A landscape with many valleys, sampled at points; each row gives a point and its height.
From any point a ball rolls to the lowest of the 4 points nearest to it. It stops when none of these is lower. Distance is the straight distance between rows; heights are no part of it.
dip height 456: [  8,  -2, -26,   7,  -9,  21,  14,   1,  -6,   1, -15, -18,  14,  -3, -11,
  -7,  -8,  -2,  22, -12,   1,   3,   7,   2, -10,  13,  12,  -9,   4,   4,
  -6,  -7, -13]
kodig height 275: [-10,  -6,  19,  11,   9,  -5, -15, -10,   6,   0,  26,  10,  34, -27,  16,
   9,  10,  13,  14,   6,   5,  16,  -6,  14,  13,   0,  -3,   0, -11,  10,
   2,  37,   7]
ruv height 766: [ 11, -14,  -6, -10,  -5,  -2,   6,  -6,  -8,   1,  -2,   1, -15,   7,  -9,
 -12, -16,   1,   7,  -8,  -4,  -2,   1,   0,  -3,  15,   5, -13, -14,  -2,
  -9,  -7, -18]
Vubel height 393: [ -1, -22, -27,  -1,  -2,  15,   9,   0,  -6, -10,   3,   0,  12, -13,   9,
   0,  -7,  14,  24,   9,   9,  -4,  -5,   9,  -5,  24,  -3, -14, -13, -12,
 -13,   4, -12]
Zomif height 254: [-20,   6,   7,   0,   1,  -9,   2,  -7,  -4,   1,  21,   4,   4,   6,   6,
  -6,  19,  -8, -12,   3,   3,  16,   5, -12,  10,   0,  -3,  -1,  16,  -8,
   1,  -2,  15]
gel height 343: [-18,  -9, -24, -12,  -6,  -5,   1,  -2,  -8,  -6,   7,   2, -12,  -6,  -5,
  -4,  -3,   5,   8,  -2,   2, -15,  -6,   8,   3,  10, -20,  -6, -16, -18,
 -12,   1,   2]
Sis height 255: [ -8,   6,  34,   6,   4,   0,  -3,  -8,   4,   3,   7,  16,  11,  -6,  12,
  12,  15,   8, -15,  25,   9,   1,  -6,   5,  17,  -2, -16,   8,  13,   0,
   6,  16,  15]
niv height 882: [ 20,   4,   1, -12,  -8, -20,   2,  -1,  -6,   4, -11,   0, -18,  20,  -8,
 -14, -19,   5,  -5, -18, -10,   2,  -2,  -8,  -3,   3,   1,  -5, -18,   1,
 -16, -20,  -8]
Nizas height 862: [ 16,  -3,  25,   4,  -8, -29, -26,   2,   6,  10,   9,  -2,   9,  -6,   4,
 -16,   0, -10,   3, -20, -13,  24,  11,  -3,   6, -21,  22,  11, -11,   9,
  21,  15,   5]
romas height 289: [-11,  -5,  16, -12,   0, -35,  -2, -23,  -9, -20,  38,   9,  -5,   9,  -1,
  -7,  -7,   9, -17,   4,  12,  17, -10,  -6,   5,  27,   5,  14,   1,  -8,
 -31,   5,  -3]
goli height 563: [  6,   1, -18,   3,  -4,  -6,  -1,  -3,   2,   5,   4, -10,  -2,   1,  -8,
 -16,   3, -14,  -1,  -9,  -2,  10,   7, -13,  -3,  11,  21,  -2,  10,  -6,
  13,  -4,  -2]
zula height 268: [ -8,   7,  12,  -1,  13,   1,  -9,   6,   4,   3, -11,   6,  -8,  -6,   2,
   9,  17, -13,  -7,   4,   1, -21,  -3,   5,   0, -21, -22,   3, -15, -10,
  15,   7,  25]
lata height 230: [ 22,  -6,   5,  14,   3,   6, -16,   2,   6,   8,  -5,   8,  20, -18,   8,
   0,  -7,  -1,  18,  -9,  -6,   7,   5,   2,  -4,  -3,  13,   0,  -6,  14,
   4,  18,  -8]
Tigu height 642: [ 17,  -1,  -7,  -7,  -5,  -6,   3,  -1,   4,  -1, -24,  -4,  -8,   9,  -7,
 -16, -15,  -3,  -3, -20, -16,   8,   7, -14,  -7,  -3,  14,  -4,  -3,   2,
   6, -12, -14]
kop height 628: [ 12,  -5,  -4,   5,   0,  15,  21,  -7,  -5,  -2,   2,  -7,  13,   7,  -1,
  -4,  -7,   2, -11,  12,  -6,  15,   4,  -7, -10,  19,  22, -16,  20,   6,
  -9,  -6, -11]
Ganun height 630: [  0,  -6, -17, -17,  -7,  -7,   7,   0, -10,   3,  -1,  -4, -24,  12, -12,
  -6, -17,   2,   3, -13,   1, -11, -13,  -3,  -3,   4,  -7,  -4, -14, -19,
 -12, -18,  -9]
zom height 384: [ -3,   7,   1,  11,   8,  -8, -21,  10,  10,   8,  -2,  -3,   9, -11,   7,
  -5,  21, -16,   4,  -1,  -8,   5,  11,   5,   0, -20,  11,  12,   5,   5,
  17,  14,  21]
rovo height 364: [ -8,   9, -12,  -3,  16, -15, -17,  20,  -1,   8, -21, -14, -17,   0, -12,
  -4,  16, -25,   4, -19,  -9,  -8,   6,   3,  -9, -27,   0,  10,  -6,  -4,
  19,  -5,  28]
vuzu height 844: [ 24,   1,  12, -11,  -1,   1,   4,  -3,   2,   6, -27,  14, -16,   9,  -6,
   3, -25,   3,  -2, -16, -16,  -7,   2,   0,  -5, -11,  -5, -10, -14,   5,
 -14,  -8, -13]
gol height 434: [ 12,  -6, -16,  13,   3,  11, -13,  10,  11,   4, -15, -12,   2,  -4,  -4,
  -8,  -1, -11,   8,  -9, -15,  11,   9,  -8, -15,  -5,  26,   9,  14,   8,
  10,  14,   1]
leki height 532: [  4,  18,  46,   5,   1,  16,  -9,   3,  15,   5, -26,  16,   2,  -4,   9,
  20,   3,   0, -15,  13,   4,  -9,   8,   6,  -1, -19, -16,   9,  -7,   6,
  19,   5,  13]
Gobim height 360: [-15,  -5, -25,  -1,   2,  10,   3,   1, -12,  -6,   8,  -5,   9, -11,   0,
   2,  11,   3,  17,   0,   8,  -7,  -5,   6,   7,   9,  -8,  -7,  -5,  -8,
  -6,   7,   0]
nume height 323: [  9,   0,   4,  -5,   0,  -2,   2, -12,   3,   3,   5,   7,  11,  -8,   5,
  -5,   3,   0,   5,   4,  -4,   5,   1,   2,   2,   8,   2,  -5,   5,   5,
  12,  12,  -4]
telem height 419: [ 19,   4, -11,  11,   1,  25,   2,   7,  12,   4, -29, -13,  11,  -1,   0,
 -10, -21,   1,  13,  -8, -11,   4,   3,  -6, -20,   0,  26,  -2,   4,  16,
  12,  11, -16]
zekav height 298: [-10,  -8, -34,  -6, -14,   9,  18,   5, -15,  -6,  15, -17,  -8,   7, -10,
  -6,  -5,   4,   9,  -2,  18,  -7,   1,   7,  -1,  21,  -2, -12,  -6, -22,
 -17, -17, -14]
nosov height 475: [ -7,   9, -23,   5,   9,   5,  -7,  19,   8,   3, -18, -27, -16,  20, -11,
  -5,   3, -24,  -2, -20,  -4,   2,   4, -13,  -4, -22,  15,  10,   3,   0,
  12, -14,   8]
Fumon height 267: [ -4,  -4,   8,  -8,   1,  -8,  10, -18,  -5, -11,  20,  13,   6,  11,   5,
  -5,  -4,   8, -12,  23,   0,  10,  -4,  -5,   1,  16,  -4,   0,  13,  -2,
 -15,  -5, -11]
mag height 394: [-31,   4, -20,  11,   5,   8,   1,   0,  -2,  -4,  18,  -4,   2, -19,   3,
   8,  27,  -5,   9,  19,  17, -17, -10,   9,  14,   7, -23,   5,   4, -19,
   2,   9,  22]
rago height 391: [ -3,  -5, -39,  -2,  -5,  31,  10,  13,  -6,  -1, -10, -13,   2,  -3, -13,
  -2,  -6,  -1,  24,   1,   5, -18,  -3,   7,  -2,  10, -10, -12,  -8,  -5,
  -3,  -6,  -9]
vesu height 203: [-18,   0,   1,   5,   2, -16,   3, -18,  -6,  -4,  33,  -5,  18,  -5,   6,
  -7,  12,  -3,  -4,   3,  10,  19,   0, -13,   4,  15,   7,   6,  21,  -4,
  -2,   8,   2]
vef height 448: [  9,  12,  28,   6,   9,   7,  -2,   7,  11,   7, -28,  16, -10,   1,   1,
  16,   1,   2, -10,   5,  -1, -20,   2,   8,  -5, -22, -21,   1,  -3,   3,
  12,   0,   7]
Teda height 643: [ -3, -17, -17, -10, -14,   7,  21, -14, -11, -10,  18,   5,  -3,  15,  -8,
  -1, -18,  13,  -8,  15,  10,   7,  -1,   1, -11,  33,   6, -11,  -1,  -8,
 -29, -18, -12]
guko height 200: [-18,   3,  10,   2,   1,   0,   1,   0,   3,  -1,   8,  18,  -9,  -7,   4,
  19,  19,   8, -15,  16,   8, -26,  -7,   8,  11,  -9, -42,   5,   3, -23,
  -3,  -7,  27]
Tofo height 474: [ -5,   2, -33, -11,  -4,  16,   6,  14, -16,  -3, -15, -12, -16,   6, -15,
  -5,  -5,   9,   7, -19,   0, -22,  -6,   2,  -8,  -2,  -8, -10, -12, -13,
  -8, -16, -10]
kinum height 666: [-19,   1, -42,  12, -10,  22,  18,  -1,  -5,  -5,   3, -27,   4,  -4, -13,
   3,   5, -11,  12,   9,  14,   2,   8,   1,   7,  13,   6,  -7,  14,  -6,
   0,  -5,  -9]
vetim height 423: [ -2,   2,   2,  16,   5,  26,   0,  -3,   6,   0,  -3,   2,  15, -16,   8,
   9,   1,   6,   5,  23,   9,  -5,  -3,   7,   0,   4,   1,  -5,  15,   7,
   5,  11,   1]
mide height 699: [  1,   7,  -6,   2,   7,  -1,   0,   3,   3,   3, -17, -12, -19,  11,  -6,
  -1,   9, -11, -10,  -6,  -9,  -2,   9, -14,  -4, -13,   6,  -2,  21,  -1,
   7, -10,   5]
gog height 279: [ 12, -18,  17,  -5,  -6,  -1,  11,  -6,  -3,  -1,  11,  37,  19,   0,   9,
  14, -26,  22,  -7,  25,  -4,   7, -11,  11,   0,  18,  -2,  -7, -12,  17,
 -15,  10, -15]
Zuv height 407: [  3, -25,  -3,   4,   3,  15,   4,  -7,  -2,   2,  11,  17,  22, -13,   8,
   3, -14,  15,  12,  16,   4,   1,  -5,  10,  -7,  26,  -3, -12, -10,  10,
 -16,  10, -15]
Roba height 439: [-16,  -7, -20,  -5,  -4,   1,   8, -11,  -8,  -8,  22, -12,   3,   0,  -1,
 -13,   2,  -2,   5,   7,  10,   7,  -1,  -1,  -3,  26,   3,  -4,  11,  -7,
 -15,  -6, -10]
Gifa height 455: [-14,   2,   0,  18,   5,  14,   0, -11,   7,  -2,  13,  -5,  23, -16,   8,
   1,  17,   0,   5,  29,   4,   6,   1,  -4,  13,  10,   2,  -4,  26,   8,
  12,   9,   1]
Nor height 305: [-22,   1,   3, -16,   1, -38,   5, -18,  -6, -14,  44,   0,  -7,  11,   3,
  -8,  11,  -2, -12,   7,  15,   4,  -5,  -7,   7,  12,  -6,  11,  11, -25,
 -10,  -6,  14]
relud height 366: [  6,   7,  13,  -3,   6, -23, -20,  20,   8,   5,  -6,   3,  -4, -12,  -1,
   0,   8, -16,  12, -19, -14,   4,  12,  10,  -1, -30,   1,   8, -28,   6,
  20,  16,  19]
vuruz height 381: [-15,   3,  -6,  12,   8,  17,  -6,   4,   6,  -3,  -4,  -6,  15, -19,   6,
  12,  24,  -5,   3,  13,   7, -15,  -4,   7,   0, -10, -15,   7,   8,  -2,
   7,  13,  16]
viz height 754: [ 16,   6,  27,   1,  -2, -21, -12,   1,  13,   3, -11,   3,  -4,   8,   5,
  -7,   0, -16, -17,  -5, -16,  20,  13, -11,   3, -18,  11,   6,   4,   6,
  12,   3,   6]
Zabu height 554: [ 17,   6,  50,   6,  -6,  -6, -13,   3,   9,   9, -18,  32,   0,  -7,   0,
  29,  -6,  -2,  -9,  -2,  -5,   2,  14,   5,  17, -29,  -4,   8, -21,  19,
  15,  16,   6]
Mibaf height 229: [-11,  -4,   4,  -6,   3,   0,   4,  -6,   0,   1,   8,  10,  -2,   0,   5,
   9,   1,  14,  -3,  14,   4, -14, -11,   4,   4,  -1, -25,   6,   8, -10,
  -9,  -3,  12]
giv height 506: [  7,   8,  30,  -1,  -2, -24,  -7, -11,   4,   2,  10,  15,  -2,   5,   9,
   6,  -2,  -4, -13,   0,  -3,  15,   2, -10,   5,  -4,   6,   1,   3,   5,
   6,   3,   8]
nel height 559: [ 14,  18,   9,   6,  11,  26,  -6,  13,  21,  10, -35,  -4,  -3,  -6,  10,
   8,   0,   4,   0,   3,  -4, -11,   4,   0,  -9, -19,  -2,   6,   0,  16,
  16,   7,   1]
zub height 347: [-10,  -9, -33,   0, -11,  14,  14,   2, -16,  -5,  13, -20,   1,   3, -12,
  -7,  -5,  -4,  18,  -1,  10,   0,   0,  10,  -9,  27,  -8, -10, -17, -11,
 -16,  -5, -11]
gagop height 241: [ -3,   7,  46,   5,  -9, -14,  -1, -14,   6,  -1,  22,  23,  24,  -4,  15,
  29,  -2,  18, -11,  17,   9,  12,   0,   6,  19,   5,  -3,   9,   2,  19,
   1,  21,  10]
fugod height 397: [ -8,  -4,   8,  21,  10,  -6,  -8,  -5,   8,   4,  10, -10,  11,  -5,  11,
  -5,  24, -18,   3,   3,   1,  23,   7,  -9,   0,  -8,  17,  10,  29,  11,
  13,   9,  14]
bem height 692: [ 15,  18,  40,   8,   2, -10,  -2,  -2,  12,   4, -16,  12,  -8,  15,  11,
  13,  -2, -10, -21,   0, -13,  10,  13, -11,   6, -21,   7,  12,  10,  10,
  19,   0,  15]
nanuz height 416: [ -7, -10, -26,   0, -10,  28,  20,  -9,  -9,  -4,  11,   0,  12,  -7,   0,
   5,  -7,  12,  12,  17,  14,  -9, -10,  12,   0,  17,  -5, -11,  -2,  -6,
 -16,  -1,  -7]
Pivuk height 565: [  2,  12,  -9,  -8,   4,  18,   2,  12,   0,   1, -29,  -6, -21,   4,  -6,
   8,  -5,   5,   9, -12, -10, -29,  -9,   4,  -6, -18,  -6,  -1,   0,  -4,
  -4, -10, -11]
gik height 36: [  0, -17,   0,   7,   0,  -6,   2, -20,  -4,  -9,  30,   5,  32,  -8,   7,
 -11,  -5,  10,   5,   8,   4,  26,  -2,  -2,  -4,  25,  17,  -8,   4,  12,
  -8,  11, -17]
seme height 523: [ 14,   4,  29,   8,   2,  10,   2,  -6,  10,   8, -11,   1,   5,  11,   6,
   4,   1,  -2,  -9,   9,   3,  10,  10, -10,  -9,  -2,  13,  -4,  23,  15,
   6,   8,  -3]
Teku height 404: [  7,   2,   8,  16,   5,  12, -10,   0,  15,   6, -11, -13,  10,   0,  14,
   3,  18, -14,  -4,   6, -11,  16,  17, -14,  -3, -11,  20,  12,  28,  14,
  22,   6,   9]
sede height 535: [-16,  -2, -17,  -9,  -2,  -4,  16,  -2,  -8,  -6,  19, -15, -19,  13, -10,
 -11,   2,  -7,  -6,   0,   9,  -1,   0,  -8,  -3,  16,   6,   5,  12, -17,
 -12, -13,  -8]
Lisu height 641: [ -4,   0, -28,  -1,  -9,   3,  17,  11, -15,   0,  -9, -21, -15,  18, -19,
 -11,  -8,  -7,  -4, -25,  -1,   2,   4,  -6,  -8,   8,   3,  -9,   0, -11,
 -11, -25, -16]
Veroz height 326: [-18,  -2,  -3, -14,   0, -28,  -6,  -8,  -8,  -3,  23,  -3, -10,   4,  -3,
 -12,   8,  -8,  -6,  -4,   8,  -3,  -7,  -6,   4,   3, -10,   7,  -6, -15,
   0,  -5,   7]
bur height 248: [-14,   1,  23,  -4,  -5, -42,  -9, -17,  -8, -16,  43,   2,  10,  -2,   3,
 -12,   7,   7, -17,  -6,   8,  25,  -9,  -6,   6,   6,   6,  17,  -4,  -2,
 -10,   7,   0]
Sobi height 232: [ -2,  11,  21,  -6,   9, -32, -10,   9,  -1,   0,   1,  10, -20,   2,   3,
   3,   8, -15,  -8, -12, -11, -10,   5,   1,   6, -24, -12,   3, -23,  -7,
  13,   2,  25]
zud height 96: [  3, -14,  22,  -2,  -5,   2,  -6,  -8,   3,   0,  11,  25,  14,  -6,  16,
  21,  -8,  26,  -8,  19,   7,   1, -12,   6,  14,   9, -13,   1,  -7,   7,
 -14,  12,   7]
Gopi height 578: [ -2,   6, -19,  10,   1,  23,  12,  -1,   5,  -1, -10, -17,  -2,   8,  -1,
  -6,   1,  -6,  -4,   5,   8,   4,   7, -10,  -5,   5,  15,  -4,  24,   5,
  -4,  -7,  -7]
favap height 426: [ 12,   1, -11,   3,  -3,  17,  12,  12,  -3,   2, -22,  -2,  -8,   5,  -3,
   6,  -7,   6,   9,  -9,   1,  -7,  -7,   3,  -9,  -9,   4, -10,   7,   4,
  -5,  -5, -11]
mede height 199: [  6,  -3,  34,  -9,  -8, -25,  -8,  -8,  -1,  -6,  24,  21,   8,  -1,  19,
  17,  -9,  15, -12,   9,   3,   2,  -7,  11,  22,   3,  -4,   8, -10,   9,
 -15,  12,   8]
Duge height 700: [  0,  15,   5,  -4,  12, -15,   3,   5,   1,   4, -11,  -8, -22,  20,  -4,
   0,  11, -23, -24, -15, -15,   2,   9,  -6,   1, -29,  -3,  13,   5,   1,
  12, -17,  18]
kifa height 245: [ -1,   0,  26,   4,   3,  -9,   1, -17,   5,  -1,  26,   6,  21,   2,   9,
  -1,   4,   7,  -6,  13,  -3,  24,   0,  -4,   8,  10,   6,   0,  14,   9,
  -3,   8,   2]
Nuzo height 346: [ -4, -18, -16,   3,  -5,   6,  12,  -6,  -4,  -8,  27,  -2,  20,  -8, -11,
  -9, -10,   6,  16,   2,   2,  14,   3,   9, -13,  36,  13, -14, -13,   1,
 -11,   0, -26]
mubi height 365: [  3,  -1,  -6, -12,  -2,  -8,  -9,  11,  -4,  -3, -13,   0, -17,   1,   1,
   5,  -5,   5,   6,  -7,  -1, -25, -12,   5,  -5, -14, -25,  -2, -26,  -8,
  -4,  -8,   7]
gafad height 524: [ -7,  -1,  13, -16,   1, -36,  -5,  -1,  -1,   0,  14,   7, -22,  10,  -1,
  -9,   6, -13, -16,  -7,  -6,   3,   3,  -9,   8,  -7,  -3,   9,  -7,  -6,
   4, -13,   6]
Boror height 604: [  9,   1, -32,   3,  -9,  11, -10,  13,  -5,   9, -29, -23,  -4,  -2, -15,
 -17, -11, -10,  21, -37, -11,   6,   4,  -2,  -9,  -6,  18,  -5, -11,   4,
   5,  -2,  -8]
posu height 345: [ -6,  -2,   1,   1,   9, -22, -19,  11,   0,   2,   8,   4,  -1, -20,   1,
  -3,  10,  -6,  13, -14,  -4, -11,   4,   8,   1, -15, -14,   2, -20,  -5,
  13,  14,  17]
bemu height 512: [  4,   7,  -1,  -5,   5, -12,  -6,  15,  -5,   5, -18,   2, -13,   0,  -4,
  -6,   5, -15,  -3, -14, -12,  -4,   3,   0,  -6, -25,  -4,   3,  -8,  -3,
  13,  -6,  10]
Tiv height 712: [ 25,   4,  25,  -6,  -3, -15,  -2,  -4,   5,   6,  -8,  21,  -2,  10,   7,
   2, -14,   0,  -2,  -6, -10,   1,  10,   4,   5,  -8,   0, -12,  -6,  12,
  -1,   5,  -5]
vivi height 253: [  6,  -2,  38,  -2,  -5, -16,  -7,   2,   5,   9,   8,  20,  17, -16,   3,
  19,   0,  13,   0,   2,   0,   6,   3,  10,  18,  -6,  -5,   7, -15,  13,
   2,  29,   4]
veki height 354: [-10,  -1,  -9,  -3,  -4,  28,  19,  -4,  -4,  -2, -15,   0,   1,   5,  -3,
  18,  -3,  26,  -8,  23,   7, -20, -18,  10,  -5,   4, -21,  -6,   5, -11,
 -13, -17,  -4]
Dif height 600: [ 17,  18,  21,   6,   4,  31,   8,  10,  13,   2, -40,  -1,  -6,   4,   1,
   6, -19,  13,  -3,   2,  -8, -10,  -6,   0, -10,  -8,   2,   0,  15,  18,
   0,  -4, -16]
kunap height 627: [-10,   0, -36,  14, -10,  27,  30,   3,  -6, -12,  14, -25,   8,  11, -11,
   2,  -2,   4,   0,  15,  15,  10,  15,   3,  -5,  25,  14, -12,  22,  -8,
 -14, -18, -13]
laz height 358: [ 25,  -2,   0,  10,  -5,  13,  -4,   6,  10,  13, -25, -12,   7,   4,   0,
 -10,  -8,  -7,  14,  -7, -13,  22,  10,  -7,  -3,  -3,  32,   3,   5,  19,
  11,   8, -13]
sife height 265: [ -9,  -2,  33, -10,  -4, -33,  -2, -23,   3, -14,  36,  18,  15,   9,   9,
  15,  -8,  21, -12,  15,  12,  23, -13,   1,  14,  20,   7,   1,   2,  14,
 -14,  12,  -3]
dini height 327: [ -8,  20,   3,   0,  10,   5,  -7,   7,   6,  -4, -17,   2,  -4,  -3,  -3,
  11,  16, -13,  -8,   2,   0, -12,  -2,  -1,  -7, -17,  -4,  13,   8,   3,
  18,   0,  17]
bevu height 541: [  2,   6, -32,   2,   0,  13,   4,  11,  -4,   3, -14, -28,  -9,  13, -16,
  -9, -12, -11,   5, -22,  -1,  -1,   5,  -6,  -9,   2,  21,   4,   3,   6,
   6, -14,  -9]
Favil height 576: [ -2,  16,   2,   2,   7,  27,   0,  16,  -5,  -1, -32,  -6, -12,   2,  -1,
  15,  -5,  19,  -3,  -3,  -3, -21, -12,   4,  -9, -17,  -6,   5,   7,   5,
   1, -17, -26]
Gato height 690: [  7,  -4, -21,   1,   1, -17, -18,  16,  -2,  10, -11, -16, -17,  12, -17,
 -26,  -8, -22,  -2, -35, -18,   2,   7, -15,  -5, -10,  14,   4, -17,  -4,
   9, -20,   3]
bida height 403: [-31,   7, -22,   2,   8,  -8,   1,  -4,  -2,   0,  17,  -4,  -2,  -9,  -3,
   0,  32,  -8,  -2,   5,  12, -13,  -9,   2,  10,  -4, -13,   2,   2, -10,
   6,  -4,  25]
pono height 128: [  4,  -9,   0,   1,   4,  12,  -8,   4,  11,  -2, -14,   6,   0, -19,   4,
   6,   2,   7,  17,  -3,   3, -14,   1,   2,  -1,  -6,  -3,  -9,  -7,   8,
   4,  16,  -7]
Vob height 661: [ 14,   9,   7, -10,   4, -31, -16,   8,   0,   0,  -5,   7, -12,  11,  -3,
 -10,   2, -17, -12, -19, -13,   8,   4, -16,  -2, -17,   8,  10,  -9,  -2,
  15,  -5,  10]
solaz height 148: [ 17,  -7,   6,   2,  -5, -10, -10,  -4,   7,   4,   5,  -8,   2,   1,   0,
 -21, -13,  -6,   0, -11, -11,  18,   8, -10,  -2,  -1,  19,   2,   1,   8,
   3,   3, -11]
suz height 450: [  9,   3,  19,   2,  -4,  21,   3,  -9,  10,   2, -16,  15,   1,  -2,  10,
   7,  -3,  16,  -9,  16,   5, -12,  -9,   3,   4,  -5, -18,   1,   8,  -1,
  -5,  -1,  -5]
golud height 704: [ 26,   8,  10,   9,   2,  17,  14,   3,   4,   3, -26,  -2,  -4,  25,   0,
  -5, -20,   5, -17,  -3, -18,   4,   1, -15, -11,  -9,   9,  -7,  19,  13,
   4, -20, -21]
zibif height 706: [ -5,  12,  -5,  -9,   0,   8,  11,   8, -12,  -2, -20, -10, -23,  17,  -7,
   5,  -4,   6, -13,  -4,   1, -12, -13,   0,   2, -18,   0,  -4,  14,  -5,
  -3, -28, -17]
Bemid height 177: [-17, -14,  11, -11,  -8,  -7,  -2, -16,  -2,  -3,  21,  15,   3,   0,  12,
  15,   7,  24,  -8,  25,  11,  -8, -16,   6,  14,  12, -27,  13,  -1,  -9,
 -19,   3,  19]
ved height 292: [-10,  -1, -24,   2,  11,   0, -10,  11,  -2,   5, -10, -12, -13,  -5, -12,
 -12,   7, -15,  21, -14,   1, -22,   8,   6,  -3, -14,  -5,  -1, -13,  -3,
  14,  -2,  17]
pasiv height 182: [ -5,  -4,   2,   7,  11, -16,  -9, -17,  -6,  -6,  32,  -4,  24, -10,   5,
  -8,  15,  -1,   4,  -2,   9,  29,  -1,   1,   6,  10,  14,   9,   2,   6,
   1,  17,   4]
Fima height 233: [ -4,   7,  21,   0,  12,  -4,  -4,   1,   6,   4,   4,  14,  -7,  -3,  13,
  15,  12,  -2, -15,  16,   5, -15,  -3,   7,  13,  -8, -14,   6,   0,  -4,
   4,   1,  25]
sevil height 802: [  0,   8,  -5,  -9,  -1, -12,   7,  -1,  -6,   1,  -4,  -5, -23,  23,  -7,
  -9,   3,  -7, -15,  -5,  -3,  -1,   0, -11,   6,  -7,  -4,   0,   7, -12,
  -2, -22,  -2]
dev height 665: [  2,  -4,   0, -14,  -2, -21,  -6,  -2,  -8,   2,  10,  -4, -15,   3, -10,
 -23,  -8,  -4,   0, -14,  -1,   2,  -3, -14,   0,  10,  -2,  -1, -17,  -9,
  -5,  -7,  -9]
gesi height 528: [ 12,  -9,   6,  10,  -3,  35,  14,   0,   4,   4,  -6,  19,  24,  -8,   8,
   7, -16,  26,   4,  31,   9, -13, -10,   7,  -4,  19,  -6, -10,  10,   9,
  -9,   6, -12]
Kol height 442: [ -3,  11,   0, -13,   4,   5,  -1,  14,   2,   1, -24,   6, -19,   8,  -1,
   8,  -1,   8, -10,  -4,  -7, -27, -13,   6,   4, -31, -25,   2, -12,  -8,
   5, -15,  10]
litog height 256: [  5,  -6,  20, -16,  -6, -13,  -1,  -1,   1,  -3,   2,  23,  -5,  -3,   8,
   8, -13,  17,  -4,   0,   4, -15,  -5,   7,  15,  -5, -22,   0, -20,  -8,
 -14,   4,   5]
gido height 525: [  1,   6,  -9, -11,   2,   2,   2,   2,  -4,  -3, -10,   1, -20,   7,   4,
   1,   6,   4,   0,  -4,  -9, -17,  -2,  -2,   0,  -6, -16,  -7,  -5, -12,
 -11, -13, -11]
fadim height 586: [ -2,  -7, -21,  -2,  -6,  -8,  -2,  -4, -12,  -4,  19, -20,  -1,  -7, -17,
 -26,  -1, -10,   2, -14,   7,  13,   3,   1,  -3,  21,  15,   0,  -7, -12,
  -9,  -3,  -8]
tib height 379: [  5,  -1,  16,  -4,  -2, -28, -13,   1,  -1,   8,  16,  16,  -1,  -1,   2,
  -5,   6, -16,  -4,  -8, -10,   2,   4,   3,   9,  -8,   0,   6, -13,  -3,
  13,   4,   9]
budit height 481: [ -6, -21,  -5, -12, -10,  -7,   0,  -8,   0, -10,  26,  11,   7,  -6,   2,
   4,  -9,  20,   9,   7,  13,   2, -11,   6, -10,  31, -12,   1, -14,  -8,
 -22,   4,  -5]
vudud height 238: [  1,   3, -21,   4,   5,  15,  -1,   9,   3,   2, -19,  -9,   1, -10,  -1,
  -1,  12,  -4,  12,  -9,  -2, -10,   1,  -1,  -1,  -7,   4,  -2,   2,  -3,
  10,   5,   0]
Gike height 318: [ -6,  -9, -23, -13,   0, -10,  -9,  14,  -3,   3,  -3,   1, -12, -10,  -9,
  -8,  -2,  -6,  14, -14,   2, -24,  -8,   6,  -3,  -9, -18,  -6, -20,   4,
   3,  -3,   7]
bip height 488: [ -5,  -9, -15,  13,   2,  19,  13,  -6,  -1,  -3,  11,  -7,  21, -10,   3,
   2,   8,   2,  14,  14,   7,   8,   9,   3,  -3,  22,  16, -11,  12,   6,
   0,  12, -10]
peg height 494: [ -3, -16, -20,   2, -14,  11,  24,  -5, -16,  -2,  10, -13,   3,   7,  -8,
  -2, -10,   1,   3,   9,   7,   9,  -1,   5, -14,  26,   6, -17,   6,  -5,
 -16,  -9, -16]
Tet height 282: [ 16, -17,  -2,  -4,   0,   3,  -1,  -5,  -3,  -3,  14,   7,  18,  -8,  11,
  -5,  -6,   7,  14,   1,   1,  24,   1,   1,  -6,  19,  11,  -7,  -4,  13,
  -3,   6, -20]
per height 545: [ 13,  17,  38,  15,  12,  14, -24,  12,  18,  14, -19,   4,  11, -20,  12,
  18,  15, -14,   4,   6,  -6,   3,  16,   8,  -3, -16,  -1,  20,   5,  12,
  28,  28,  17]
bugab height 688: [-12,  12, -33,  14,  -5,  36,  12,  19,  -3,  -5, -22, -28,  -2,  -1, -12,
  10,   7,  -3,  12,  -1,   5,  -9,   2,   6,  -2,  -5,  21,   0,  12,  -5,
   2, -13, -13]

For each start below, name the point where the ball stops.
sevil: gik
dev: gik
Ganun: zekav
gido: pono
bevu: zekav
per: Sobi
Teku: Sobi
Gobim: pono
Gato: pono
bida: gik
Boror: zekav
viz: gik
mide: pono
